Each row is a point on a landscape with many valleys, with its height.
A ball rolls from a point to the lowest of its 2 nearest points, and stops where none of them is lower. Distance is the straight distance between rows; heights are no part of it.
z_62 h=838: [-20  -1  -9   8  -5  12   9 -20  13  -5   3  -3  14  11   1   8   6 -23
  16  33  30  -3   0   2  10   9 -23  -5  -2   7  -1  15 -12   6]
z_933 h=224: [  3  -9  14  10 -12  10 -26   5   2  -9 -19  -7   1   2  10 -19  -4 -27
  11   3 -11   1  -9  -6  -7  -7  10  -9  15   3  -4  10   4   0]
z_759 h=729: [  9  11  -7 -33  25  -7 -18  -2 -12 -11  -1  13  -6 -10   3 -17  30  11
  -4 -20  12  -5 -24   7   7   4  18  -9 -18   4  -8 -24  21 -15]
z_674 h=628: [ -8  18   5   6 -16  -8   4 -12   5  -6   5   7  -1  18   8  -9 -13 -12
  13  15 -28  20  17 -10   3   4  -7  -4  -3   8   1  15 -12  17]
z_439 h=140: [ -4   6  16  16  -4  -9  -6  -2   7  10  -2   0 -19 -23   7 -32  -1 -18
   3 -18   2  -2   6 -10  -4 -14  15 -12   2   5  -4   6 -22  -3]
z_794 h=825: [  5   7 -13   1  -9   9   1 -29   9 -10  25  -5   8  24   1 -18 -15 -10
   6  14   3   1  11   5 -16   8 -18 -14  27  -1   9 -17 -14   8]
z_528 h=590: [ -5  18   5   0 -18  27  14 -12   4 -15  -1   1   5  12   7  16  -2 -10
  16   7 -28  22  21  -2  15  25 -10   1 -20  20   2   9 -16  11]
z_561 h=398: [ 18 -13  -4  26   4 -14   3  -4  -7 -13 -14  -9   5  25   3 -14 -10  -3
 -12  21   0 -11  -9  20 -12   3   5  10  -4  -2  -1 -12   6   0]
z_126 h=654: [ 17  10 -12  -1   4  -2  -4  -5   3  -7   4   5 -28   4   7 -11 -17  -4
  -5   8  13 -12   7   2   6  15  -3  -3  -3   1  11  -9  -6  10]
z_957 h=526: [ 10   0  -3  -5  12 -17   6  16  -5  14   4 -18 -21 -19  19  20 -16   9
 -12 -10  18   5  -7  19  -2   4   6  -2   1   8  -8  18 -10  -8]
z_858 h=150: [-11  19 -22  -4 -16   6  -8  -7  14  14   9   1  -5  -2  -9  13   2  -5
  12  22  17  -3   5  -2   6  -8   4 -11   0  -1  10   5 -26  -7]
z_703 h=316: [-21   3  -5  -8  38  -3   0   9   1   2 -16  -6  -4  -9 -23   3  13  -1
 -13   0   7  -7   9 -16 -15 -15  -2  -3  23 -25  13   2  -7 -14]
z_101 h=315: [  1   0   0  11  20 -11  18  13  12   3  -6   5 -27   4   5  26  13  -9
   5   7   7   1  -1  -7  15  -6   9   6 -31  -4  -6 -22   3  -9]
z_361 h=385: [ 14  -6   7  16 -16  -7   4 -17  12  -1 -10  -4   6   8  11  -2  -5  -6
  17  18  20   4  -9  13   6  -2  22  -1 -16   4  -5  -1  -7  -9]
z_918 h=629: [ 16  10   7   7   2   8  -7 -16   6 -12   6   6 -34 -11  20 -12 -16  -8
  -4  -5   0   7  10 -20   7  14  -8  -4   0   4   7   4 -13   5]
z_64 h=290: [  3 -19  21  18   0   5  18 -15   0 -15   1 -21  -9   0  11 -14 -35  11
  -5 -16 -17   3 -13  11 -11   2 -10   3   9   2   7   2   1  25]
z_113 h=415: [  2   2 -13 -11  -6  -8   1  16  -2  18  -3   4 -13   7   6  21  -7 -13
  11  -5   5  13  14  10   0 -13  10  -5   7  -3   2 -10  -8   2]
z_336 h=514: [-15  -3   1  10 -17 -25  -1 -11  -5  -5   4   6  16   2   0 -17 -11  11
 -23   8 -24   0  -3  19 -14  -6   3   7   8  -4  26  -3   0   7]
z_672 h=401: [-15  -4 -25 -25  36   8 -15  23  -6  12   6  -5  23   5 -15  22  13   3
  -4  -3  -9  21  15 -15 -20  -1  -8 -15  18 -10  -8   0   0  -2]
z_202 h=399: [-14  -5  -2   7 -21   7  14   0   2 -12 -13   1  16  12  11  10  -1  -5
   1  26 -29  17  -2  -5  30  13  -2  -7 -32  12  -9  10  15  -6]
z_245 h=463: [  4  -6  -4  -8  14 -10  -5  24  -4  -8  -3 -20  12  10   9  11  10  -8
   2   2  -9  12   8   1   5  -3 -11 -18   7 -12   1  16  12  -5]
z_136 h=214: [ 20   7  11  -3  -5  21   5   4   9  -1  -3   6  -5  -3  17   7   3  -3
  -1 -20 -13  24  13  -2  11   0  26   8   3  22   0   5  -7 -21]
z_444 h=460: [-13   8  17  13 -21   9   3  -8  -6 -11 -14  23  13   9   0 -15  10  -4
   2  25 -19  14   5  -3   7  12   3  24 -17  31   1   1   1  -5]
z_450 h=414: [ 35  -4  -3   5   4  -2   0  24  -9  -5  -5   7 -18  23   9   2  -4   5
  -1  11  -9   2 -10   2   3   3   7  16 -19   7 -21 -21   9  -7]
z_23 h=537: [  7  -7  -1   7 -30 -13 -15   7   5   1  20  -3   5   8  -7  -4 -21  22
 -18  -9 -25  -8  -2  -4   3 -18  11 -11  15 -19   1  -9  -6  10]
z_271 h=312: [ -5  16  14   5   5  10  -2   5  -6  -7   1  -3 -17   9  -1   3 -11  -5
  -7 -31  -8   4   8 -14 -13 -15 -15 -14  17 -24   5 -13 -10  -4]
z_251 h=348: [ 14 -25  10  32 -13  -8  16 -10  -5 -22 -10 -14   8   7  14 -19 -31  -5
  -8   4 -10 -11 -15  13 -13   6  -1  -8  -7  -8   0  -2  -4  19]
z_793 h=344: [ 21 -19  23   7  -5 -31   8  23  -8  -2  -8 -17  -1  -8  15 -21  -9  20
  -5  -3  -4  -1 -13  -6   4   3   5  -8 -19  -8 -32  -5   6  -2]
z_696 h=451: [ -7 -20  -1 -13  16  -1   5  19 -20   1  -2  -7 -29 -25  11   7 -18   8
 -25 -27   1 -17 -25  -1 -31  -7  11 -13   7  -7   2 -11  -2  -2]
z_692 h=612: [ 15  14   0  -5  -3  -1  -5 -16   6 -13   9   1  -6  21  -2  -6 -15   8
  -2 -23 -39   3  13  -2   0   2 -11  12   4  -9   8   1  17  12]
z_356 h=295: [  1  -7  19 -11 -10   1 -11  10  -9  12 -19  -1  11 -12   9  -6  11   1
  11  11  12  13   3   0  10   2   2   9  -2  21 -11  -2   1  -1]
z_618 h=631: [  9  13  -4   8   8   5 -10 -21  16 -28   3 -19  -4  31  -3   3 -12   6
   9 -11 -19  -4   6  -5   1   3 -34   4   6 -12  -2  -1  10  10]
z_405 h=283: [  9  12  11 -16  -5  21  -2   9   7   0   7  15   1  -5   4   6  23  11
   2 -20  13   9  -2   2  13  -5  16  11   2  22  -1   1   3 -23]
z_729 h=434: [-13  -5 -25 -10  19  -6 -18  16  -5   3  10  -9  14   9  -6  28  14  -2
   5   7 -11   6   5 -10  -4  -6 -18 -16   7 -20  -8  23   6  -3]
z_110 h=843: [-16  11 -10 -12  -9  20  -3 -23   1  -9   5 -16  14   6  -8 -14 -15  -5
   2   4 -14   1   3  18 -22   1 -27  -2  27   9  10  -4 -16  17]
z_100 h=557: [ 20   9  -9  10  14  -8  11 -11   8   7  14 -12 -10 -15   4  18 -16  -3
 -15 -21  30   6   2   6  -2  13  -2   3  14  11  -9  17  -4  -7]
z_460 h=583: [ 29   7  -7   4  -8  22  10 -19   9 -19   6  12  -5  13   8   3 -16   7
  -7  -9 -15  10   8   1  10  12   2  12  -6  11  15   3  15   3]
z_677 h=438: [  9 -31  -5   1  19 -13  -2  16 -15   3 -10 -13   7  22 -13  -1  -3  -3
  -6  15   1 -13 -10  12 -27   9   5  10   4  -9  -6 -21  11  10]
z_122 h=311: [  7  -9  17  10 -17 -18   2   4  -8   1  -3   0   1  -7   9 -17 -14  12
  -4  -4  -7   3  -1 -15  15   0  -4   2  -8 -11 -17  19  10   5]
z_250 h=540: [  9 -10  11   2   8 -17  -4  -1 -12   3  -7  -6  13  -8  -5  -6  21   0
   3  -1  12 -16   2   4  -2   6   0   6  -7 -14  20   4  15  -3]
z_20 h=804: [ -2   3  -4 -15  -1 -13  -4   5   0  15  19   0   7 -18  -7   5  10  29
 -12 -17  12  -4   5  12  13  14  21   8 -11  16  12  10   0  -9]
z_883 h=565: [  1  -4  25 -11   1 -17 -26   9  -8  18   1  -2  -2 -20   9  14  22  21
  -7   1  19   5 -17 -20  -1  -5   5  -5  -7  -5   1 -23  -4  -7]
z_195 h=746: [-15 -12 -18  -9   9  -4  12   1  -9  24  -4 -14  13   2 -22  15 -13   2
  12  10  -4  -1  -1  12 -22 -19  -2  -2  21 -15   6 -10   4  13]
z_633 h=506: [  2  16  -1 -18  18   5  11  11  -8   4  -5  20  -5  -8 -10 -22   0   9
 -16 -32   0   2  10 -13 -12 -15  -4  -3  12  -1  -5 -12   4 -16]
z_314 h=671: [ -6  11  14  12  -7  21 -11 -10   5 -20  -1  -1  19  27  -9   8  11   0
   7  10  -7   3  -5  -4  16  10 -28  10   7   0  -5  23   4   0]
z_659 h=375: [-21 -15 -17   9  19   6   1   9  22   6   4  -3  -3  10  -4  27   8 -12
   1  23  13 -20 -20  18  12  14   1   4 -13   1  -5  -6  10   4]
z_469 h=567: [ 13 -16  10  14   1 -25   1  -8   9   9   4  -5  -3 -21  13  -6  -9   6
 -15 -15  -7  -1  -4   3  -4  -1  36   6   9  11   0  16  15  -4]
z_370 h=856: [ -9  -9  -3   5 -19   2   8 -28  -1 -12 -10  -1  10   6  12   3 -11 -24
  18  31  25   7  14   0   6  24  -6  -8  -7   3   5  -6 -19  12]
z_885 h=364: [-16 -11  -1  -4  24  -5  13  15  14   8  -3   9  -5   4 -10  12  21  -6
   3  11  -1   2  12  -8  20   9  18  14 -22   2   1 -27  17  -2]
z_176 h=686: [ -7  -2   8   6   0   9  28  -5   4   5  13 -16  -3  -5 -10 -16 -13 -12
  18 -22 -11   4   7   1 -10 -18 -12 -10   9  -6   7  17  -5  20]
z_807 h=538: [ 19 -17   0  -4 -12 -16 -27  17  -3  17   7  -2  11  -5   3  11  13  10
  -3  -1   1  -6 -27 -19 -19 -13  12 -15  -3 -15 -14 -28   4  -6]
z_867 h=446: [  6   6  -6 -19   4 -11  -3  11  -5  15  -2  21 -20  -1   3  12   2   2
   2 -22  15   6   1   5  -3 -14  22   3  -3  -2  -9 -31  -2 -13]
z_372 h=519: [-15   0  13  12  15  17  -9   7  12  -8   7  15   6   8 -28   3  40  -3
   3  14  -6 -11  -2 -20   7  13   3   9  -4  10 -10  20   4  -5]
z_850 h=481: [ 16   9  -1  -6   4  13  -6  16  -7   2  -2   8  -3   5 -12 -27   1  -4
   5 -13  -2   5  15   4   0   0  -3   8  14   9  -3 -11   9  -3]
z_580 h=561: [  5  -5 -14 -20  17 -16 -12  -8  -7   9  -6   8  15  -7 -23   4  17   7
   0   2  18 -23 -14  -2  -9   1   4   0  -3 -23  16  -3  17 -12]
z_426 h=454: [ 24  -7  -6  10  10  15  -6  18  -1  -9 -17   5  -3  19   2 -12  -2 -11
   6  11 -11  12  14   0   4   2  -1  16   5  16 -11 -15  14  -5]
z_334 h=370: [ -3 -19  -4 -12   2 -15   3  28  -4  13 -18 -14   4   2   2  11   6 -19
  17   9   0  17  16   1  -3 -13   6  -1  13  -2 -19 -14  -4  11]
z_123 h=226: [ 14  -7  16  11   1  17  14  -3   8 -19 -23 -27  -2   6  12  -9 -22 -11
   8 -10 -21  13   4   5  -3  -1   1  -4   9  -9  12   7  -8   8]
z_743 h=475: [ 20 -13  -9  -9   2  -8   3  17 -15   4   4  -9   5  15 -11  -6 -19  13
 -12  -3   1 -25 -24  16 -25   0  10   2   6 -12   0 -15   4  -1]
z_688 h=237: [ -6  -6  22  -5 -12  12   0  -5  -6  -1 -22 -10   7 -17   7   6   8   2
  19   5  14  15  -5   0  25  19  12   5 -26   9 -10   5  -3 -11]
z_85 h=413: [ -4   6  10  11   9  -6 -18   0   2 -21  -2  15 -12  -3   8   6  28  -6
  -9 -13   6 -20  -3 -18  10 -13  -5 -11 -15 -14  -2  -9  10 -23]
z_397 h=443: [ -1 -10  -3   9   6  -6   6  14  -1 -15 -14  -6  18  22  11   4   1  -5
   3  18 -20  20   9  -3  15   5  -7  -6  -9   2 -11  21  14  -9]
z_521 h=271: [ 15   6  23   0  -6  20   6   2   5  -5  -8  -6  -3   4   6   6  -2   1
   6 -28 -28  29  21  -3  -1  -1   8   8  13   4   9   9 -12   3]
z_960 h=382: [  1   7 -12   4   1  -8 -19   8  -9  -4   5  12 -25  -2  -4   1   1   4
  -7  -4  -2 -18  -5 -22   4  -8 -19  -7  -6 -18  -8 -10   9 -10]
z_799 h=233: [-16   9  -1  -3 -10   3  -1   8   9  11   0  -4   1  -5  -5  14  16   5
   8  12  19   0 -13   0  19 -13  -3  -3  -9  -1   6   8  -4 -14]
z_445 h=706: [  8  17  -5  -7  14   6 -11 -10   4  -2  14  13 -25 -20   1 -22  15  14
  -1  -5  10 -11 -19  12  20  -2  20   3 -21  13 -10 -18  14  -3]
z_144 h=294: [-22 -16  14  12  -7   7   4  -9   0  -9 -34 -16  19  -1  -6   7   7  -9
  13  27  14   5  -2  10  23  23  14   4 -31   6  -6  -5  -2  -8]
z_160 h=655: [-28  10   6   8  -9 -11  22 -23   5  -5 -10   2  19  16   0 -21 -11 -26
  16  25  -6  27  17   2 -20  -1  -8  -5   2   6  -8  14 -16  14]
z_943 h=585: [ -2  -7 -25  -6  16  -7  -9  -4 -13  14   7   1  20  -3 -24  -3  21  20
   6  20  17 -26 -17  13   1   1   2   2 -14  -2  -3 -16  21 -14]
z_680 h=781: [-21  18 -18 -23   8  10  -8 -17 -10  -4  -3  11   7   9 -26  21  12  -2
   2  13  -3  -6  11   8  -7  11 -11  14  10  -3  19  13  -2   7]
z_747 h=464: [ -9   1 -18  -1  -4  -2 -21   5  -7  11  14   1  25  13 -15   3   8  -5
   6   7 -25  -6   9  -9 -11 -10  -7 -15  18  -5  -5  11   8  -1]
z_187 h=378: [  3   1  20   1  15   3  -2   7 -11  -1 -23  -7 -21 -23  17   1   3   6
 -12 -13  30  -5  -1   2  -7   0  -6  12   3  -3  -9 -16 -15 -16]
z_615 h=775: [  4  16 -26 -14 -10   1   4 -28  12  -9  21  15  -9  11   1  12 -13   6
 -10  12   0 -16 -10  -5   5  -3 -22  -5   0  -8   7   3  12  13]
z_827 h=507: [ -6  15   5 -17 -11  16   6   9  10  -4   2   5   2   9 -11  26   6   6
   6  -5  -4  12  22   7  20  10  13  16   1  -1  24  -2 -22   7]
z_181 h=368: [  1 -32  12  -8   3  11   7  13 -17  -4  15  -6  -2 -31   9  -3  12  -6
  -5 -27   0  -1 -17 -13 -19 -21   7 -20   5   8   9   2  12  10]
z_57 h=384: [ -6   9  14   3   9  -4   3   4   3   7   2  12 -28  -6  23  25  17   6
  -7 -13   9   1 -17   2   9 -15  18   1 -24   7 -18 -36   0 -13]
z_43 h=442: [-11  14  22  21  14  24  -2  -3  14 -23  -6  15 -10  -7   1   4  34 -13
  -3  -8   3 -16  -8 -19  16   7  -6   1 -20  -5   7  -5   1 -23]
z_343 h=726: [ -4 -13  -5   0 -12  -1  12  -7 -11  26   2 -11  -4  -2   0  10 -28   7
   6   3 -13  -3 -14  11 -22 -21  -9  -4  19 -10   1   0  -5  17]
z_275 h=551: [  8   9  -3   8   8   3  18 -18   9  19  14   0 -16 -18  -2   7 -16  -1
  -5 -24  32   9  16  -2 -13  -5  -5   0  20  -6  -4   6 -25  -1]
z_956 h=675: [ -8  14  -8 -21  -6   3   5  -9  -5  23  14   9   1 -10 -18  -3 -18  15
   0 -13 -22   3  12  -1 -15  -7  14   8  18  -3  15   7  -4   9]
z_837 h=462: [ 16  -7  -6   4  -3  -5  -7  22  -4   4   1   0  11  27  -2   5   1  14
   1  14   5  -2 -18   4   6  -5  -8   3  -3   5 -18  -2  14  -6]
z_800 h=343: [ -9 -16   7  20   7 -17   5 -15   9   2 -20  -2  16  12 -12   3  12  -9
  11  26  18   1   5   6  11  -1  13  14  -8  -4  -1   2  -4  -2]
z_786 h=187: [ -8   2  11   9 -14   2   2   8   2  16  16  -1 -19 -23  -9 -27 -14   6
 -10 -22 -18  -2   6 -20  -4 -17  12 -11  15   2   2   8 -16   1]
z_467 h=461: [-15   9   2 -34   0   2  -5  20  -4  -3   2   9  -4 -11  -5  21  20  -3
  -3 -17   7   4  15  -1  15  16  21   5 -12  -2  24 -13  -8  -5]
z_78 h=586: [  6   0  13  16   8 -11   1 -16  -4  12  -2  -1  -8 -29  13  -8  -9   2
  -5  -9   1   7  12  -1   9  16  19  12  -7  25  -9  17   3  -4]
z_658 h=670: [-20  -7   6  16   4   1  12 -15   0   2  -5  -7  20  13 -16 -16  -7 -22
  17   7 -18   5   9   4 -18 -17  -7  -1  19  -1  -5  14   1  19]
z_102 h=606: [ -1   8  13  11   1  -6   4 -22  -5  11   9   6 -16 -19   3  -7 -14   1
  -4  -6   6   2  14 -14   5  17 -10  14   0   6   6  24 -12  14]
z_477 h=422: [ 19  -5  19  15  12  13   4 -13  -6 -10 -22  -3 -16 -19  20   5  11   1
   6  -2  25  -2 -19   4  11   8 -14  16 -22   0 -10  -9   2 -15]
z_660 h=652: [ -2   2  -8  20   7  19  -8 -12  14 -30   5 -12   1  36  -6  17  -5   8
  -3  14   5  -5  -8  -1  17   7 -24   1   4  -8  -4  14   5   1]
z_686 h=284: [-16  18 -20 -11  22   0   5 -13   3   7  -7  -7  -6 -13 -28 -13 -11   6
   4  13  -8 -13   7  -8 -16  -9 -11 -10  15 -25  19  10  -7  -6]
z_569 h=761: [-14   1 -21 -27   4  -3  -3  -3 -15  19 -11   8  12  -2 -20  12  -3   4
   2  19   0  -5  11   8 -13  -4  -6  14  20  -6  12 -11   4   3]
z_984 h=546: [ -2 -16  -3   8  -9 -29   0 -16  -4  13  13   6   2 -17   2 -14 -20  15
 -22 -11  -7 -18  -7  14 -13  -1  21   3   7  -1  16   8  11  11]
z_363 h=704: [ -2 -12 -15  -2   2  10  16  -5  -2   4  19 -15 -11  -8  -3   1 -26   3
  10 -24 -15  -7 -11   3 -19 -30  -1 -16  15  -6   7   4   6  17]
z_239 h=476: [  9 -12   1  26 -29 -28  10 -15   1 -15   7  11  24  11   6  -4 -13  10
 -12  -2 -12  -1   3  17   9  -2   8   6 -13  -6   7  -3   7  -2]
z_761 h=467: [  4  10  17   7   5  29   1  -4  16 -12  -8   5 -23 -15  13   6   6   5
  -6  -4  18 -11 -15  -5  21  13  -6   9 -13   4  11  -6  -2 -12]
z_760 h=545: [ 14   8  -4  11 -12  23  15   7   8  -3  17  11   5  16   0   5 -11  10
   4 -13   4   4   7   9  27  13  -4  13 -12  14   2  -6   7   2]
z_326 h=860: [ -7  13 -16 -23   3  14   5 -12   7  -5 -11  -9   0  -7  -1 -13  -6  -4
  -5  24   5  -2  12  15 -13   1 -19   1  30  12  13   6 -18  15]
z_951 h=491: [-15  -2  -3  -5 -10 -14  -4  12 -10  10   7  -4  33   9 -13  -1  19  -9
   7   7 -20   4  21   3 -14   6   4  -5   8  -1  10  11  -4  13]
z_71 h=785: [ 13   3 -22 -34   2 -17  -3  13  -6  21  14   4   7  -8   1   2   2  35
 -12 -16  11   1 -12  12   2   1  30  -9  -6   8  -3  -7   7 -16]
z_92 h=800: [-22  17  -7  -4  -1  17 -12  -6   5 -16  -1   7   2   5 -17   5  21  -7
   3  28  -3 -14   2   4  -3  13 -13   8   5  17  15  27 -17   8]
z_360 h=518: [  1   1   8  -1  -8 -19   6   5 -15  13  10   2  19 -10 -13 -23  16   2
   4 -12 -10 -11  20   3  -6  13  -2   4  -4  -2  20  17   5  11]
z_316 h=424: [ -5   9 -11  10  -6   2 -14  -8   3   7  18  17 -21 -14  -6   1   6  -6
   7  -1  19 -29 -16  -8  18   2 -14  -1 -22  -6  -6  -7  11   4]
z_909 h=653: [-17  24   6   1 -21  -5  13 -14   1  20  10   7   4   5 -12  -6 -13   3
   9   8 -17  10  15   0  -7  -7  -3   6  10   2   6  15 -27  18]
z_575 h=504: [ 19   1 -18   9 -20   2   6  16   3 -12  22   7   2  21  -8   5 -14  15
  -6  -4   6 -13 -11  10  23  -1  -9   5 -17   1 -16  -7  15   4]
z_724 h=819: [-21   7   1   7  -5  20   6 -23  13 -19  12  13   6   9  -4  10  15 -24
   5  30  -1 -11  -3  -5   0  28 -22   0  -4  11  14  17  -7  15]
z_500 h=411: [  8 -15   5  -5  11  -2   2  18 -13  -3  -7  -4 -17 -13  15  -8   0 -11
  -7 -27   1  -8 -11  -1 -24 -12   2 -13   9  -7  -2 -13  16  -1]
z_422 h=495: [-11  -9  21  11   9   0   0   6  -7  -5  -5  14  16  13 -16 -10  27   2
   0  25 -20   5  15 -17   8  19   3  17  -9  12   1   6   5   2]
z_97 h=346: [ -7   0  10   4  23  -4   8  12 -12   2 -26  -9 -17 -18  -5   2   5  -8
  -6  -6  20  -8   5  -4 -11  -9 -24   1  10 -25   5  -8 -11  -4]
z_117 h=337: [ -2 -10  19 -13   1  -7   0  30  -2   9 -16 -12  15 -11   2 -11  26 -14
  11   1  -5  24  17 -12  -4  -6  12  -4   7   6 -13  -6  -4   2]
z_429 h=509: [  8 -15  -9  -4 -16  -4 -11  19 -10  16  11  -6  14  -1 -11  -5 -13  17
  -5  -3  -9  -9 -16  -2 -14  -5  10 -16  10 -10   3 -17   4  -4]
z_592 h=321: [ -3 -14  28  -2   0  13   3  10  -3  -3   4 -10  -3 -27  17  -6   1  -6
  -7 -25 -10   5 -12  -9 -12 -14   6  -5  17  11   2  30   2  -1]
z_643 h=274: [  4  -9  17  -8 -15  13 -11  14  -8  -7  -6 -10  13 -13  10 -16   9 -10
   5 -11  -6  -4 -10   4 -11  -1  -7 -11  15   3   9  23  -2  -1]
z_689 h=236: [  0  11 -16  -1  -5 -11  -5 -18   9  13   2  -1 -12 -11  -6  -4 -15   0
  -3  10   6 -16  -7  -6 -12 -14   3 -18  14 -21  20   4 -16  -1]
z_830 h=528: [ 10  23 -10  -2  12   0  23  -1  -3  18  14  11  -8 -13 -14 -11  -7  11
  -7 -28  18  -2  15  -5  -6  -8 -11   1   4 -11   2   7  -5 -12]
z_534 h=308: [-16  -1   0  -4  11  13  -9  19  20  -2   2  -2   0   1  -4  26  29  -2
   2   3  11 -14 -26   9  21   8   5  -3 -13  -2   6  -6  14 -12]
z_763 h=261: [  1   5   2   6 -24 -11   7 -13   7  -7  -6  15   3  -5  18 -14  -7  -2
  11  19  -2  -1  -4 -13  21  -4  -7  -4 -20   5 -20  27  12   3]
z_753 h=459: [ -9 -17  -2   9  26  -2  -4  23  12   4   4   3  -6  21  -6  18  15  10
  -6  22   4   4 -15 -15  14 -11  -8   5  -7  -2 -27   3  16 -14]
z_656 h=766: [ 17  -1 -12 -30  14 -15  -6  13   0  13  15  -1  10 -28   9  -3   5  27
 -21 -27   5   1 -24  -6 -23  -7  28 -26  -1   5 -14 -23   9 -15]
z_350 h=186: [ -8   4  12  13 -15  -4 -18   1   0   5 -12  -3   0   0  -6 -22   0 -23
  24   3  11   2  -2 -10  -1 -10   6 -14  -1  -4 -19  16  -6  -6]
z_189 h=345: [ -4   1   1  13  -4  -5  -6  13 -15   7   8  -4 -18 -13   0   4 -23   6
  -8 -25  -7  -8  -3 -16 -11 -16 -18 -21   6 -34  -8  -9  -7  -2]
z_165 h=406: [-12 -27 -13  -3   5 -19   5  19 -12  16 -16  -3  15   6  -9  11   5  -5
   4  20   0  12  20   2  -2   1  -4  24   9  -2 -14 -22  -2  23]
z_846 h=805: [ -9  20 -32  -5  -6   3   0 -27   8 -10  28   8   4  34  -8  -4 -15   1
  -5  13  -5   4   9   7  -2   3 -12  -6   4   8   8 -18  -4   9]
z_204 h=408: [ -7   1  -9 -12   7   0   5  -2   6  -2  -1  18  -4   0  -7   9  15 -15
   7   2  -4  -5  12   2  13  16  16  13 -21   4  21  -7  14   1]
z_508 h=749: [ 15   7  -1 -22  16 -21 -18   9 -11  -8  11   5  -2 -15  27   1  23  22
 -19 -28   7  -1 -19  -2  -6  -5  18 -20 -17  -2 -23 -30   8 -10]
z_913 h=405: [  6  13   1   0 -12  15   2 -20   9  -7  -9  20  12   7   0 -13   9  -5
   0  18   4   3   6  16  -3   4   4  28   6  26  14   0   1   0]
z_153 h=492: [ 12  -3 -12  -7   5 -23  -4  13  -6   8   5  -8 -27 -16  14  10 -19  14
 -26 -20   5 -17 -16  10 -12  -1  19  -7  -2  -9 -11   2  -3  -9]
z_22 h=369: [ -6  -2   2 -19  20   3  -4  32   2  12   3  -9  21 -11  -7   1  26 -13
  -5  -9  -2  21  15 -29 -25 -13 -10 -20  15  -2  -7  -8  -9   2]
z_908 h=678: [ 16  11 -24 -19  16   8  -8 -10  -5  -3   1  12 -26 -10   0 -23 -11   3
  -6  -1  28 -19  -9  10   1  13   3   5  -7  14   0 -13   2   2]
z_582 h=270: [ -4 -13  18  18   1  16   5  16   3 -16 -20 -24 -11   5   4   1 -13 -22
   5 -20  -2  11   1   0 -13 -16  -1 -13  18 -19   3  -9 -14  -1]
z_449 h=550: [  0  11   7   3 -23  12  15  -5  14 -12  -2  -6  10  13   7  13  -2  -7
   9   3  -4  20  17  11  20  12  14  -6 -13  10  17  17 -22  -1]
z_190 h=692: [  3   5  19   2 -17  19 -14 -12 -13  -7  -1  -5  18  12   1  -8  -7  13
   7  -2 -13   7  -6   6  -4   8 -33  14  20   2   2  17   8  10]
z_327 h=873: [ -7   8 -10 -17   6  10  -3   7   6   6 -19 -10 -13 -21   7 -10   3 -21
   5  10  14   0   5   8 -15 -15  -7  -7  26   3   6   8 -20   4]
z_26 h=432: [ 12  -3 -13  21 -25 -19   1 -24   8  -9  11   5  15  11   6  -9 -11  -7
   1  14  18 -16  -8   9   4   3  -1 -12  -9  -5  -3   0  -7   0]
z_497 h=333: [-17   1   5   3 -39  -2  12 -10   8  -9   4  13  16  -3  20  10  -6   2
   1   9 -13   9  -3   3  27   5  10  -2 -32  14 -17  23   7   0]
z_394 h=347: [ 16  10   3   0  -4   9   4 -15  13  11   7  11   4  -3   1 -12   4  16
  -4  -8  17   1  -4   9   3  -9  10  19  13  19   5  21   0 -10]
z_683 h=427: [-31 -27  -6  18  22   4  -5  10  13   6  -3   1   6  16   0  14   9  -2
   3  27  13   0 -11   2  19   1   5   6 -19   8 -31  10  12  -5]
z_383 h=372: [ 32 -17   9  10   4 -19   3  27  -2 -10  -9 -10  -2   9  12  -2   9  10
  -2   3 -11   7  -4 -14  14   2   9  -5 -25  -7 -27 -15  16 -13]
z_994 h=745: [  1  16 -13 -10 -10   7  -7 -20  -8   4  19   7  -8   4   8  21 -15   8
   3 -11   0   2   3   7   4   8 -29   6   4   1   4  11   4  16]
z_803 h=717: [-11   9   3  -2 -13   5  -2 -13 -16   3   2  10   7  10   2   7 -12   8
  -2   9  -4  12   1  12   2   6 -31  23   4  10   2  -2   7  15]
z_642 h=872: [ 16  -4  -2   5  -8   9   4 -32   6 -14 -12  -4   0  -4   7   0  -1 -23
   8  13  13   6  22   3  -1  13   6   9  10  -4  22 -13 -21  11]

Where does a ball stop that starts at each point below?
z_761 => z_858
z_100 => z_439
z_23 => z_123
z_759 => z_688
z_984 => z_688
z_807 => z_123
